Each row is a point on a tangle of strands that fork and nearly touch. The rows are in no order.
In the rows, 128 means zero.
Points whose rows are less than 98.2 apart are linked; no others are. Some points are linked to none.
tiko: [148 153 167 167 131 148 110 111 111 125  82 151 153 128 103 126 129 159
 138 191 121 102 115 129  57  96]
tal: [103 101 149 120  97 179 136 155 162 143 113 116  99 120 115 101 127  82
 134  82 107 128 158 111 140 130]
Metom: [165 132  92  84 137 107  97 133 124 153 162 119 109  89 121 122 109 116
 141 158 133 159 118 105 185 174]
zivil: [177 206 124 131 177 139  96 154  91 139 101 115  89  88  86  94 118 148
  85 134 110 153 111 116  84 116]
Dosom: [128  80 144 158  67 170 110 154 174 145  74 141 127 149 125 104 137  98
 155 144  98 100 143 160 123 147]
kinat: [132 165 103 107 180  61 148 148  63 125 188 133 143 115 102 163 122 150
 122 126 157 162 118  79 151 121]
Neme: [124 157 164 118 172 173 155  64 127  86 100 131 110 110 140  48 113 172
 126 186 108 166  92 153 109 128]
ripa: [174 142 120 103 117 171  58 151 144 148  96 101  73 108 124  90 112 117
 129 122  99 117 131 146 129 126]
sogez: [103 154 142 116 178 118 196 124  96  90 161 146 143 146 134 133 113 152
 142 156 121 155 107 112 149 117]
Navu: [ 76 126 127 117 163  91 182 106 104  68 171 108 136 142 161 102 159 169
  93  80 145 121 111 165 141  78]
Virab: [ 92 140 139 118 147 113 152  84  89  94 141 134 143 126 133  83 135 159
 156 193 134 136 100  94 140  99]
Gube: [136 138 110 154 121  80  92 100  83 148 116 119 150 122 105 100 173 150
  98 157 173 101 125  91  68  82]
zokib: [117 167 135 116 166 134 172 149 133 114 159 152 148 156 124 225  81 127
 141 130 113 157 123 117 165 147]
vubo: [180 125 132 114 102 183  87 164 159 138  82 125  65 118 130  93 101 108
 152 138  78 130 118 168 149 151]
vukaz: [180 136 110 164 137 130 144 137 117 133  91 145 130 144 125 133 120 163
 148 173  94 142  94 148 101 170]
besez: [ 80 141 161  80 149 148 142 126 137  99 158 150 122 126 129 145  85 109
 154 179 116 148 111 105 216 128]
Vafon: [138 139 157 128 101 127  65  55 174 111  94 123 142 111 141  92 131 161
  87 133 153  71 114 203  64  86]
motaz: [137  92 126 144 102 174 147 131 183 131  95 135 123 150 155 124 114 126
 154 143  79 121 113 173 162 186]
fikud: [129 108 127 110  98 155 103 121 195 144 138 114 129 141 175 207 106 109
 134 115 113 117 142 171 166 127]
ketev: [114 105 121 158 102  89 144  80 110 116 121 131 162 141 147  94 167 152
 147 163 140 108 110 130 104  98]
Nema: [162 144 151 126 134 167 125 148 129 137  85 145  98 111 107 101 103 126
 159 190  88 140 104 120 138 147]
ral: [111  98 169 134  79 133  84 138 146 148 100 142 148 130 100 130 139  81
 151 168 154  92 160  82 130  99]
mog: [ 90  71 162 131  75 121  86 145 143 136 120 151 142 128  96 151 129  56
 163 139 176  95 177  70 155 102]
Lif: [115 106  95 190 104  91 178 129  84 154 102 142 144 143 116  70 186 151
 110 121 129 139 133 141  54 121]
deti: [134 141 133 128 120 130 111  46 166 105 103 123 154 118 170 132 129 170
  74 115 152  96  88 210  81  94]
fuz: [151  72 142 134  61 176  77 167 180 161  73 134  81 124 117 103 121  80
 154 127 113 105 165 150 135 157]
tigid: [120 173 177 128 154 173 128 108 122 109  96 166 144 129 100 202  94 133
 144 210 121 119 105  92 127 105]
detis: [142 115 127 132 145 141 200 154 132 114 147 158 131 130 122 105 107 126
 161 147 101 183 124 115 163 200]
giga: [136  90 138 166 103 135 130 167 123 171 102 147 133 138 101 134 155  91
 144 106 143 124 163 102  86 147]
sosov: [ 85 113 155  74  89 174  92 130 157 127 131 108  97 100 125  82 119  82
 147 131 124 115 142  83 201 117]
kerus: [163 149  64 117 117 113  98 109 114 131 107  83  78  97 136  15 154 150
  76 147 131 127 108 159 141 149]
mutan: [122 113  88  94 136  84 122 125 142 130 194 128 142 148 165 239 104 123
 138 108 132 139 118 165 169 134]
Kog: [134 105 144 133  84 158  85 116 142 141  79 137 112 129 128  44 149 127
 152 179 106  96 129 134 113 110]
Daz: [146  96 128 122  90 143  86 134 164 163 122 108 131 131 155 172 119  99
 131 103 133 111 164 137 134 119]
vol: [ 56 153 192  75 153 164 124  64 137  67 151 135 136 128 141 111 109 142
 133 136 146 109 104 125 146  71]
fab: [ 85 105 144 100  72 122  83  91 152 130 130 101 139 136 140  54 166 100
 124  95 146  74 161 106 132  78]
fakib: [114 162 140 107 189 116 192 164 114  96 177 151 145 148 127 172  92 141
 141 119 108 167 126 121 167 143]
pino: [110 152 149 112 149 183 174 135 174 111 140 103 122 133 157 136  96 123
 121  77  76 153 137 150 167 146]
Neduf: [ 86  88 157 104  85 112  88 143 101 120 148 132 137 123 100 141 147  84
 164 132 188  96 165  58 165 106]
vokir: [123  97 100 177 113  91 183 123 116 120 129 137 178 170 145 144 159 142
 136 111 128 117 111 146 104 141]
visi: [111 167 127 110 179  90 150 165  72 120 185 114 131 108  98 129 127 132
 112  90 148 166 132  70 140 112]
Damus: [176  86 121 119  81 177  80 158 187 156  85 121  77 122 136 118 110  97
 159 131  98 120 139 171 154 164]
soki: [156 134 111 155 114 108  88 161  67 188  84 138 102 118  81  63 159 140
 117 132 133 114 151 108  52 114]
dagug: [121 152 100 123 144 107 135 147 117 145 138  89 100 105 133  99 137 120
  69  50 133 149 143 115 116 107]
Mupe: [151 150 134 124 133 155  91  54 178 100  97 120 135 115 162 156 103 166
  86 126 126  98  87 225  94 110]
kuza: [ 87 126 125 170 124  92 195 121  90 118 126 133 148 148 121  77 182 144
 103  87 131 120 129 128  64  93]
tana: [140 122  80  87 100 119  63 117 120 161 122  72 100  98 125  74 149 113
 101 100 150 106 144 108 133 129]
reka: [139 173 119 112 183  97 175 143  91 126 161 138 138 101 109 101 106 143
 136 157 119 190 108  92 158 148]
Sagek: [ 71 151 152  94 189 117 169  79 101  54 165 126 139 136 146 120 127 175
 108 109 154 130  93 151 137  77]
tegus: [ 66 165 170  80 174 147 135  46 128  69 155 131 135 116 143 115 104 168
 105 128 160 129  84 149 117  87]
terof: [143 112 109 130 126 118 138 150 138 152 145 120 115 117 133 154 129 112
 123  78 131 154 139 112 137 144]
gonuv: [105  85 127 141  97 110 159 135  90 137 125 135 116 117 108  45 166 119
 171 161 131 140 130  75 126 141]
sula: [104 115 151 150 111 132 147 156 133 122 136 161 156 148 102 215 112  91
 159 136 142 124 141  95 144 132]
govoz: [116 107 123 143  99  96 101 136 100 165 123 121 147 126 107  96 172 113
 134 109 161 103 155  82  91  96]
saget: [189  77  81 169 108  82 106 134 129 169 118 130 157 140 140 202 135 113
 136 100 166 122 143 140  97 155]
gupot: [102 105 125 142 136 133 181 146 159  95 167 136 154 172 154 189 109 139
 150  81 108 140 129 150 167 188]
varav: [105 140 157 122 138 190 158 145 170 117 124 123 124 138 131 174  92 109
 136 106  91 145 137 128 167 140]
sed: [128 144 139 141 100 116  78  70 154 124  90 123 122 111 121  65 154 159
  86 123 151  80 117 174  53  87]
vara: [127 181 123 146 180 138 198 153 116 118 120 120 122 117 124  83 126 138
  87  82  84 176 120 139 111 153]
nare: [ 90  87 143 111  96 140 128 120 169 119 151 128 142 152 170 186 123  99
 153 103 128 109 144 152 174 106]
Senap: [169 176 154 101 127 175  29 110 131 131  96 122 105 101 109 155  93 136
 131 169 131  89 118 117 116  96]
Malo: [116 182 187 136 160 175 129 102 147 110  90 130 121 101  91  97 117 159
  87 103 116 117 113 142  32  90]
foni: [132 104 146 179 102 186 125 148 185 115  75 152 139 173 149 149 102 131
 159 151  83 107 112 171 138 199]
soz: [105 155  81 139 121  73 145  86  84 106 139 105 129 114 132  79 174 163
  63 130 177 114 105 120  96  86]
Konol: [166 196 134 126 193 160 137 107 123 107  96 130 106  98 115  95  98 166
  90 152  95 163  91 155 112 134]
bon: [147 103 113  95  92 137  63 138 131 172 111  96 101 101 119  95 141 102
 137 129 147 111 148  95 143 137]
Sut: [154 152 139 125 113 148  44 150 120 169  82 113  94 108  87  88 137 116
 102 101 135  94 167 118  58  93]
vubur: [ 77  77 151 106  95 122 147 126 137 111 150 119 125 137 153  78 161 100
 145  89 131 100 146 119 166  94]
Tase: [132 142  97  54 147 108 102 131 116 141 188 112 124 104 128 162  96 116
 142 151 140 159 124  95 191 149]
goli: [128 118 111  91 142 118 154 119 146 129 162 152 146 149 153 188  99 129
 157 166 109 153  97 148 190 158]
pes: [112 150  86 124 154  73 177  61 109  83 153 128 142 139 175 118 140 179
  78 149 157 141  84 180 146 104]
popop: [134 170  96 106 166  89 138 158  92 140 165  98 107  97 105 112 133 123
  77  83 147 171 134  88 141 121]
kefa: [ 98 138 142  82 155 141 145 121 145 111 158 160 141 148 147 188  78 112
 155 191 106 144 107 131 199 146]
gadi: [ 99 118 149 143 124 116 161  63 128  86 127 143 184 155 162 123 146 152
 145 161 142 100 109 147 108  84]
fipug: [126 137  92 114 147  88 141  61 116 108 145 131 143 136 179 144 124 166
 107 172 130 142  74 175 151 123]
vuz: [145 113 123 188 120 140 163 139 130 136  95 151 152 160 132 139 131 143
 154 155  96 128 108 137  97 182]
tiv: [121 149 101 149 112  84 116  82 110 129 128 112 147 118 139 107 166 148
  58 100 181  97 118 136  80  69]
pive: [121 159 129 156 153 164 175 151 130 133 105 122 112 133 126  79 132 136
 100  93  68 154 128 150  89 155]
Nifar: [132 140 117 166 106  78 105  71  90 127 108 138 165 122 113 109 171 166
 100 177 173 104 112 122  44  83]
Tutib: [100 121 128 130 154 103 208 170 103 102 168 115 111 120 125  61 153 120
 129  63 119 171 128 126 145 142]
pezov: [152 116 131 101 123 147  86 172 119 168 128 121  82  84  90 141 111  94
 143 121 155 148 163  61 143 148]
Nupi: [158  96 123 148 134 138 133 174 128 151 142 149  94 114  91 181 132  91
 140  86 155 157 193  67 112 175]
kikuf: [138 122 167 138 101 153  88  82 179 127 110 119 183 147 159 164 119 120
 111 127 124  71 144 180  90  90]
riz: [137 123  83 131 136  74 166 115  99 130 148 119 122 117 140  90 144 147
 112 148 135 155 100 126 146 139]
rilu: [121 166 141 134 175 121 202 167 108 116 151 124 124 116 120  89 120 127
 105  81 103 181 129 112 131 141]
Noku: [ 68 139 192 161 112 196 138 160 172 104  78 154 146 152  88 157 109  91
 128 125  99 112 163 108 122 118]
ker: [120 120 146 104 143 142 184 157 147 103 169 145 113 117 122 111 108 106
 159 124 108 173 139 115 197 176]
libe: [ 93 128 136 162 138 124 193 147 100 133 125 132 125 143 114  68 164 124
 124  86 110 138 133 119  88 119]
ler: [191  67  88 163 102  92  81 148 121 181 101 136 139 126 132 159 149 104
 143 123 173 109 156 144  89 151]
vis: [ 78  81 165 121  82 120 128 115 151 112 142 129 165 160 154 116 152  95
 147 109 137  77 152 131 154  78]
tuv: [158  80  92 118 110 102 113 128 152 157 159 129 124 121 146 191 132 110
 142 102 147 139 139 136 160 158]
faf: [106  93 148 104 125 136 166 156 141 104 173 152 116 132 117 145 124  99
 164 117 124 155 150 112 208 154]
suru: [144 115 119 146 130 116 184 152 116 131 137 155 131 130 103 111 127 124
 159 145 111 166 119  94 136 173]
Susat: [105 100 155 138  98 115 109 139 130 138 155 114 166 143 131 189 131  98
 139  88 172  94 176 108 122  74]
Led: [ 93 144 141 143 154 150 175 152 156  94 156 145 162 172 145 208  80 141
 145 105 100 145 123 126 164 176]
Ros: [121  98 132 156 106 144 144 157 156 127 138 141 141 152 121 216 116  98
 149  95 137 133 162 112 132 163]
nidav: [161 211 154  98 198 174 122 118 124 116 122 138 113  96 122 143  72 160
 109 167  96 164  94 130 136 132]
tiku: [ 95  93 149 150  85 120 136 136  97 151 115 145 130 131  93  49 170 111
 166 168 138 114 142  61 104 111]
pifod: [110  63 136 111 121  98 163 149 120  92 191 165 119 136 109 131 144 107
 181 136 149 149 136  99 204 164]
lepig: [143  68 140 174  83 111 107 147 138 162 114 134 182 161 128 181 131  75
 141 105 166  88 189 118  83 125]
safod: [157 181 134 142 173 137 138 151  89 145 108 129 111 104  89 111 126 142
 112 139 109 151 109  87  90 124]
fanim: [137 121  99 148 117  98 123 122 127 151 124 113 160 146 151 162 148 126
 105  82 148 114 128 140  98 106]
buvuv: [165 149 133 101 105 161  36 123 147 149  94 103  92 110 128 115 112 128
 119 130 121  92 137 133 116 101]
seked: [153 138  68 102 148  83 136  88 136 137 146 125 137 134 175 146 110 156
 113 169 117 157  77 177 180 152]
pulor: [ 95 106 149 148 110 155 168 130 155 119 118 128 144 154 145 125 135 111
 139  98 102 107 130 135 129 125]
kor: [ 90 116 168 132 107 150 140  80 157  89 123 144 166 166 165 137 133 130
 138 151 134  89 117 157 134  89]
Nav: [111 119 106 102 147  94 173 137 129 110 185 106 118 126 157 106 133 126
 115  72 123 161 123 153 188 136]
depim: [177 150 145 149 130 132  83 148  89 150  87 151 128 117  83 167 117 135
 161 210 136 116 114  78 102 118]
bula: [128  81 123 148 106 108 162 120 133 125 134 163 157 153 135 162 132 127
 189 187 129 136 116 122 164 164]
vedal: [173 160 140 183 132 175 102 123 147 108  76 146 157 163 130 177 106 160
 123 131  88  92 110 189  55 147]
Tav: [ 96 115 171 135  93 185 126 163 169 136  93 135 117 131 105 131 118  84
 136 112 112 121 159 110 132 118]
vobur: [ 74 143 159  58 157 130 134 144 112  97 189 126 123 123 127 129 108 116
 155 143 127 134 116  98 211 119]
Nop: [ 74  81 157 109  94 133 159 158 132 117 159 112 111 130 125  68 157  90
 149  60 128 112 155 101 161 112]
Karag: [178 128  67 121 142  93 130 117 151 148 138 124 139 130 164 172 114 153
 111 137 115 149  96 176 158 168]
lum: [108  75 125 129  97 133 158 134 133 133 135 132 108 117 131  53 155  97
 162 128 122 137 129 102 156 148]
fimo: [ 99  86 157 123  66 110  99  91 152 128 130 122 162 151 151  87 159  97
 144 135 148  72 146 124 131  88]
lidun: [134 113  97 153 142  87 192 139 105 128 135 129 131 132 131  98 143 137
 141 124 119 161 112 122 135 155]
mitu: [173 175  95 144 155 105 119 116  98 126 105 122 114 108 123 116 130 175
  86 169 127 142  93 145 110 127]
virur: [161 190 150 142 175 173 139  92 136  88  80 140 116 123 120 128  94 184
 105 157  99 137  80 187  77 145]
rin: [ 94 111 160 135 114 119 154 147 110 108 135 167 154 139  95 191 119 114
 177 172 145 122 124  77 164 116]
Pire: [162 139 154 170 127 139 119 129  96 132  82 156 150 134  99 153 125 153
 159 211 124 121 113 107  74 117]
vuta: [146 189 109  89 172 133 102 115 120 139 149  99 106  89 132 123  99 142
  86 123 116 158 113 127 153 130]
nuf: [108 148  93  94 142 109 126  52 105  91 142 105 125 112 160  63 134 163
 106 178 139 138  90 144 157 126]
liv: [127 147 100 140 119  78 105 128  70 148 122 107 145 120 100 113 167 134
 111 124 177 114 131  65  75  85]
Nilas: [158 147 131 166 134 134 123 120 113 134  79 136 141 134 119 124 144 160
 114 139 113 109 118 149  53 114]
nis: [ 77 137 102  64 139  88  80 123 104 121 203  83 128 127 150 174 138 123
 124  91 164 101 140 113 163  87]
repen: [140 144 160 128  90 133  37 112 139 155  87 119 108 125  99  56 152 124
 101 113 145  67 165 130  57  84]
gipef: [147 136 149 139 117 166 107 170 120 156  84 142  84 110  89  73 128 117
 154 157 100 126 130 116 109 134]
bezuf: [207 176 107 154 158 126 123 138 105 115  79 140 104 132 118 111  97 176
 136 191  83 151  84 164  99 152]
fuv: [128 142 155 132 109 162  92 121 161 143 116 109 145 131 137 193 111 104
 124 110 128 106 156 126 110  84]
ges: [168 158 101  85 150 113 115 152 122 155 149 107 107  78 117  68 109 119
 124 139 115 191 127 106 166 185]
Zopab: [152 129 144 117 133 167 155 138 151 128 103 151 115 126 127 101  94 136
 161 203  73 165 109 141 182 177]
buz: [148 102 112 104 113 124  65 151 135 171 144 108  96  96 114 175 119  92
 147 102 183 123 184  70 141 143]
mikot: [ 73 105 159 132 106 167 163 154 172 102 136 112 137 147 146 150 130 107
 135  52 108 110 163 139 148 117]
Mamu: [145 121 152 141 128 186 134 200 143 152 101 144  78 105  72 131 108  83
 146 116 105 166 168  90 134 176]
mam: [140 127  75 113 115  97  86 136 116 164 128  88 105 104 132 103 149 122
  84  77 160 128 142 110 118 122]
kib: [168  92  76 132 123 101 140 128 157 150 152 137 136 142 160 193 120 125
 132 105 119 149 121 166 153 179]
Bisi: [178 163  84 148 133 107 113 122 118 142 101 111 106 110 134 109 142 162
  65 128 131 133  99 176  98 123]
suluf: [101 151 178 130 133 164 131 106 138 100 107 154 160 147 123 188 103 121
 147 195 126 108 112 110 144 104]
neke: [134 163 107 130 122 117  81  91 124 134 103 112 124 100 118  83 159 156
  57 116 159  92 118 142  70  89]
Penud: [119 168 129 102 161 138 133  53 121  87 125 117 117 107 145  57 110 177
 112 198 126 160  85 146 144 127]
Nur: [108 138 105  73 154  75 125 105  79 111 181 148 139 132 126 149 116 139
 162 202 141 141  93  97 181 131]
giv: [127  46 117 126 109 102 166 140 126 108 183 155 114 124 119 135 167 102
 180 107 162 135 154 105 177 165]
panib: [188 126  96 128 128 117  88 146 125 171  95 116 106 110 121 142 124 138
 127 130 133 139 117 136 121 143]
bunur: [157 200 117  89 191 145 122 119 130 131 144 120 124 103 135 146  78 146
  95 146 102 175 112 143 153 143]
vufe: [119 169 166 125 136 202 114 161 165 145 106 106  95 109 107 163  98 112
 116  89  96 131 160 113 112 107]
Las: [107 152  86  53 154  86  85 118 101 134 202  93 118 108 138 174 111 126
 113 111 147 142 132 105 176 122]
goga: [ 98 173 175 151 146 188 145 150 162 109 114 131 155 147 115 222  91 124
 124  99 104 124 155 106 105 115]
Fakub: [168  75 116 134  91 165 118 142 190 143 101 125 110 138 159 142 114 117
 154 125  87 125 126 184 162 191]
liva: [116  84 166 184  80 144 117 168 132 177  91 164 145 145  83 135 141  79
 150 123 144  95 199 104  66 131]
Bevu: [121  61 150 158  73  96  97 139 141 151 139 124 174 151 129 170 137  73
 146 110 187  80 195 105 110 103]
Zoz: [ 75  88 160 130 100 139 143 161 174 112 162 101 131 146 148 166 132  96
 137  43 138 102 185 133 143  91]
puni: [111 133 129 149 133 156 170 162 113 159 109 121  98 120 104  38 157 116
 106  68  94 149 143 135  83 139]
liga: [160 162 125 140 123 118  57 139  95 163  84 127 112 109  81  97 147 134
  97 125 146  97 143 100  53  97]
bef: [ 90 147  76  63 143  97 113  72 120 102 182  93 116 122 173 120 131 140
  83 118 147 117  92 162 174 106]
fiki: [111 163 182 143 140 184 137 122 135 127  96 144 130 133 106 110 133 128
 112 107 107 110 137 113  59  92]
fugif: [156  83  96 173 100 101 123 141 141 161 119 119 168 150 153 189 146 110
 116  68 151 112 151 159  75 138]
dase: [111 159 167 128 173 158 186  77 120  78 103 147 135 127 128  87 114 170
 131 182 105 170  92 134 107 125]
bigo: [ 98 107 119 118 144 107 171 141 149  97 189 118 153 171 173 205 118 134
 139  68 115 119 127 176 170 142]
vume: [ 87 103 154 136 124  93 148 145  91 111 159 134 158 148 118 150 155 124
 151 104 161 104 138  92 132  83]
rirof: [133 105 123 108 100 142 120  91 152 128 107 121 128 124 171  88 135 138
 144 167 111 118 105 151 160 124]
busa: [195 170 114 138 156 116  97 134  89 144  99 145 125 113  95 141 112 166
 152 209 118 146  93 100 111 141]
boba: [ 79  97 126  87 128  79  96 132 100 117 207  94 148 142 148 184 154 135
 134  88 171  92 147 124 159  81]
vapiz: [127 145 142 164 147 123 176 134  83 134 108 142 134 122  97 105 144 144
 138 156 111 143 114  86  76 120]
debe: [155  87 113 210 100 125 148 151 115 148  88 155 162 168 118 151 151 142
 167 162 105 119 121 141  73 192]
vava: [120 148 121 153 164  94 184 146  97 117 142 129 157 148 115 165 131 143
 118  98 132 151 114 109 110 125]
Batek: [106 125 158 148 127 112 137 135 108 126 152 119 172 150 126 184 147 119
 131  88 159 101 146 105 110  75]
Soze: [133 103 133 125  91 141  81 120 127 154  94 118 116 112 114  63 151 119
 150 167 134  95 129 104 127 124]
Kuf: [113  83  83 100 134  61 151 144 122 112 200  99 114 123 154 129 153 132
 114  56 150 143 139 154 181 136]
Furot: [163  72  84 189 113 112 155 163 119 168 104 150 120 145 115 132 164 117
 136  87 125 141 155 148  70 200]
Ropuv: [174 102 102 125 142 115 103 157 132 171 155 119  84  95 113 189 117  98
 132  80 166 158 191  82 127 160]
Refo: [ 95 102 161 140  90 114 122 122 115 149 115 140 140 135 105  61 172 105
 145 132 143  92 159  74  95  85]
demev: [109 136 149 120  86 120  66  89 143 146 110 103 136 129 119  49 165 117
 102 105 149  60 163 113  81  82]
Fotun: [120 126 112 144 116  86 121  57 105 105 107 128 153 114 139  97 166 174
 118 189 158 112  98 128  91  89]
Fiv: [171 155  55  82 147  94  75 120 124 163 155  89 107  92 147 161 108 131
  83 127 143 159 113 135 172 147]
der: [ 75 117 101  76 141  77 112  88 106  91 199 102 135 136 173 122 158 151
 112 111 156  98 108 167 182  91]
ripu: [152 134 158 127 125 176 103 186 129 160  92 130  77 101  82 102 119  98
 141 128 104 140 151 100 118 146]
setib: [152 153 150 166 136 180 124 106 164 107  76 138 147 153 152 161 106 157
 127 141  86 102 105 184  91 144]
puti: [119 126 146 136 120 173 141 167 171 134 126 123 122 136 113 222  88  98
 138  98 114 144 166 107 155 149]
kagat: [ 72 144 152  71 170 147 141  98 143  81 186 120 126 150 174 165 108 131
 125 102 116 127 111 162 174  88]
teza: [153 138  50  88 145  71 121 139 124 147 181 106 115  94 146 134 115 131
  81 109 147 174 124 135 179 160]
Dib: [ 88 135 149  95 164 156 158  72 154  85 156 134 139 163 179 142 104 140
 123 124 113 128  98 181 162 106]
vok: [ 80 117 153 155 116 142 177 119 148 103 121 133 164 161 151 107 154 124
 123  74 113  95 139 139  94  94]
funir: [158 154 128 138 149 165 123  85 173 100  89 128 136 148 170 152 106 173
 100 132  97 115  85 212 105 145]
Rel: [180 180 128 163 159 160 123 115 112  93  76 148 107 137 116 113  97 177
 125 179  84 141  92 185  72 147]
nev: [160 190 135 126 160 171 102 139 117 128  91 108  77  95 107  81 118 144
  75  98  94 139 113 150  80 115]
moge: [100 124 103 146 162  71 223 148  93  92 166 125 134 143 137  82 155 151
 121  94 129 160 116 142 143 144]
Lobi: [125  73 130 145  93 148 167 131 149 129 107 141 110 130 131  63 145 115
 175 164  93 149 120 138 152 184]
mamar: [ 95  88 146 140  91 136 113 152 164 132 159 108 152 148 139 216 122  84
 141  72 165 102 195 117 134  90]
toseg: [110 148 120  98 161  71 140 131  70 118 189 140 140 128 112 148 123 149
 148 154 151 150  97  76 159 117]
babo: [104 146 155 139 158 149 185 100 116  91 115 147 152 152 132 132 120 156
 144 154 107 134 103 124 121 120]
bigal: [120 141 103  88 162 100 174 147 126 117 186 115 119 109 153  76 117 126
 122  99 119 183 127 145 198 159]
zav: [108 156  85 136 142  82 172  78  98  93 145 117 121 124 161  90 154 176
  56 138 164 135  84 149 120 102]
Vid: [ 87  92 143 105 121  86 130 151  83 112 178 131 129 124 107 134 160 117
 166 130 179 114 137  68 167 117]
Nen: [121  64  85 113 117  69 144 129 118 121 190 131 126 129 149 129 157 113
 150  94 167 130 128 125 177 144]
nedu: [ 79 106 113 110 134  72 142  83 102  85 171 118 148 147 175 122 163 161
 116 113 154  93 103 166 160  79]
rilus: [184 174  92 151 144  96  94 111  78 127 101 132 121 109 105 130 134 179
 118 205 136 136  89 127  84 121]
perur: [148 132  73  93 104 123  77 116 130 150 110  66  84  92 140  35 158 126
  74 111 133 118 126 141 155 141]
Pup: [138 113  92 171 109  87 120 143  81 179  92 136 121 123 102  68 177 141
 118 140 138 120 132 121  60 128]
Mib: [134  66 114 191 105 146 150 165 132 158 121 159 129 154 108 156 154 101
 146  87 133 125 171 121  76 203]
Lekeb: [165 148 136 203 125 145 111 131 130 125  77 151 166 163 120 150 133 157
 114 127 118  85 123 171  28 133]
morul: [168 191 157 115 178 179 117 130 141 124 102 140 116 111 110 181  75 152
 126 163  98 133 108 128 123 125]
voka: [176  92  96 146 103  96  85 147 111 181 109 126 117 119 119 128 143 113
 137 124 161 120 142 115 103 140]
Kalan: [141 177 126  99 163 134 117 141 108 141 137 106 101  90 111  77 116 130
 109 133 111 161 117  96 154 142]
Mupiv: [118 166 177 107 150 190 124 176 145 146 121 110  79  94  98 126  95  92
 114  95 104 161 164  76 142 121]
laneg: [ 88 129 184 129 116 167 127  85 149  94 113 157 172 146 141 162 114 116
 139 172 133  89 120 135 137  88]
vuga: [ 95 147  88  71 140 105 138  53 119  84 165 103 116 122 176  67 135 150
  88 147 142 135  90 174 183 120]
mor: [116 130 129 104 151  84 164 126  95 105 176 171 153 143 123 165  97 142
 180 213 128 162  98 100 181 147]
basu: [ 78 148 137  70 153 142 125 126 130 108 181 110 107 121 153 143 108 112
 128 100 116 136 132 127 190 102]
rep: [ 95  89 157 100 104 159 140 167 149 127 155 114  84 109 115  87 136  74
 141  61 131 142 175  91 163 129]
Noto: [128 133  99 148 129  82 130 107 110 133 139 112 151 133 140 137 160 140
  75  81 164 110 129 131  96  76]
fim: [114 166 128  59 176 115 152 155 122 109 198 121 118  97 137  92 103 116
 127 101 118 186 132 125 209 153]
rodoz: [122 101 147 141 121 162 177 144 140 119  92 157 111 126 121  65 119 130
 182 201  77 167 118 123 154 185]
vati: [146 109  76  82 135  96 119 116 160 143 189 146 140 143 170 204  93 117
 143 161 119 152 106 156 185 166]
rapum: [196 124  64 115 116  89  58 108 132 178 125  95 130 117 156 201 115 129
 105 121 161 128 127 158 136 121]
pepu: [152 102 141 156  90 171 107 138 141 134  62 144 100 148 124  64 137 131
 159 164  86  99 121 170 104 140]
novat: [131  86 174 164  68 136  74 162 141 166  67 154 145 141  86 125 133  71
 150 167 147  86 184 103 103 119]
topad: [169  71  87 206 100 101 140 145 117 170  91 157 156 158 125 138 162 131
 152 132 130 120 130 156  64 193]
Ruvud: [122 164 174 145 129 189 113 144 157 130 110 125 140 129 112 199 103 117
 114 109 112 106 160 119  98  94]
kavul: [131  93 158 187  79 179  91 175 182 155  88 132 145 166 120 191 112  91
 137 102 119  93 184 153  89 165]
big: [ 98 102 122  94 134 110 133 131 149 123 190 121 140 154 179 216 117 115
 143 114 127 128 131 162 175 128]
vuzu: [218 145  75 120 131 114  77 148 118 155 108 120  88 104 120 119 107 141
 122 150 113 152 103 153 145 166]
vako: [201 149  52  92 137  91  59 127 121 162 134 105 101 101 133 142 102 147
  97 156 143 154 106 151 164 165]
kulel: [126  66 143 178  70 152 104 152 180 155 114 124 162 165 136 192 123  82
 136  81 143  95 195 140  91 150]
sukub: [137 154  62  94 145  66 135 112 100 123 170 111 127 107 145  98 125 147
 100 145 147 156 102 122 177 151]
Kof: [140 189 153 148 165 164 128 112 123 114  85 135 107 104 106  93 122 163
  71 109 114 130 107 165  43 113]
pepav: [135 156 154 155 141 154 134 123 129 131  95 127 147 133 118 136 141 134
 109 105 116 107 121 141  62 104]
rosip: [ 59 114 193 154 120 138 170 128 138  71 138 136 173 170 137 123 150 126
 142  91 128  80 153 132 110  78]
Voba: [165 179 152 110 154 163  79 124 115 129 102 133 110 100 100 154 109 144
 129 165 128 118 107 104 107 101]
Gese: [ 99 120 156 118 142 104 166 123  96 101 150 167 151 145 110 172 111 138
 180 207 132 136 102  93 168 126]
Dosev: [138 103 138 150 127 171 144 187 149 142 123 157  88 122  78 170 112  79
 142  99 129 163 191  76 130 179]
sud: [150 151 129 108 145 139 108 153 124 157 136 115 114 101 111 156 109 115
 129 111 133 150 137  81 132 127]
Levat: [157 148  82 145 121 120 124 130 108 142  98 105  91 103 129  44 148 144
  79 133 116 141 111 161 112 129]
Boru: [118 142 135 111 148 156 166 101 163 111 130 122 135 148 168 113 107 131
 122 112  90 145 103 161 157 132]
Vota: [192  84 100 173 120 108 144 158 101 157 102 167 117 130  87 122 148 138
 173 175 121 156 124 111 101 195]

A fork is a point with three links. Follow the links from the first point to the second and name the forks in between, in order.
tiko, dagug: tana
deti, Fiv: tiv
Led, Boru: big
safod, rilus: Nilas
sukub, repen: lidun
buvuv, visi: Damus, tana
morul, foni: Damus
bezuf, buvuv: nidav
big, Mupiv: Ruvud
ges, bon: nidav, Damus

Follow the links from the first point to the second, and from the first to the third. Name the last point that the two ways share.
Mupe, Pire, Kof: Nilas
Ruvud, basu, babo: big
fikud, zokib, Ros: big
foni, mitu, Konol: Damus
kulel, vok, novat: Susat
teza, Nav, repen: lidun
Rel, Damus, boba: nidav
kinat, Damus, Levat: tana
vapiz, kerus, setib: Nilas
Senap, vuta, topad: nidav

A fork is a point with three links, a tip a point with one. Leave the first point through the second and follow the links. Name the first fork or tip that comes.
fiki, Malo: vapiz
Ros, puti: big
rosip, vok: Susat
Nifar, Fotun: tigid
vapiz, safod: Nilas
debe, vuz: nidav
sukub, teza: tiv
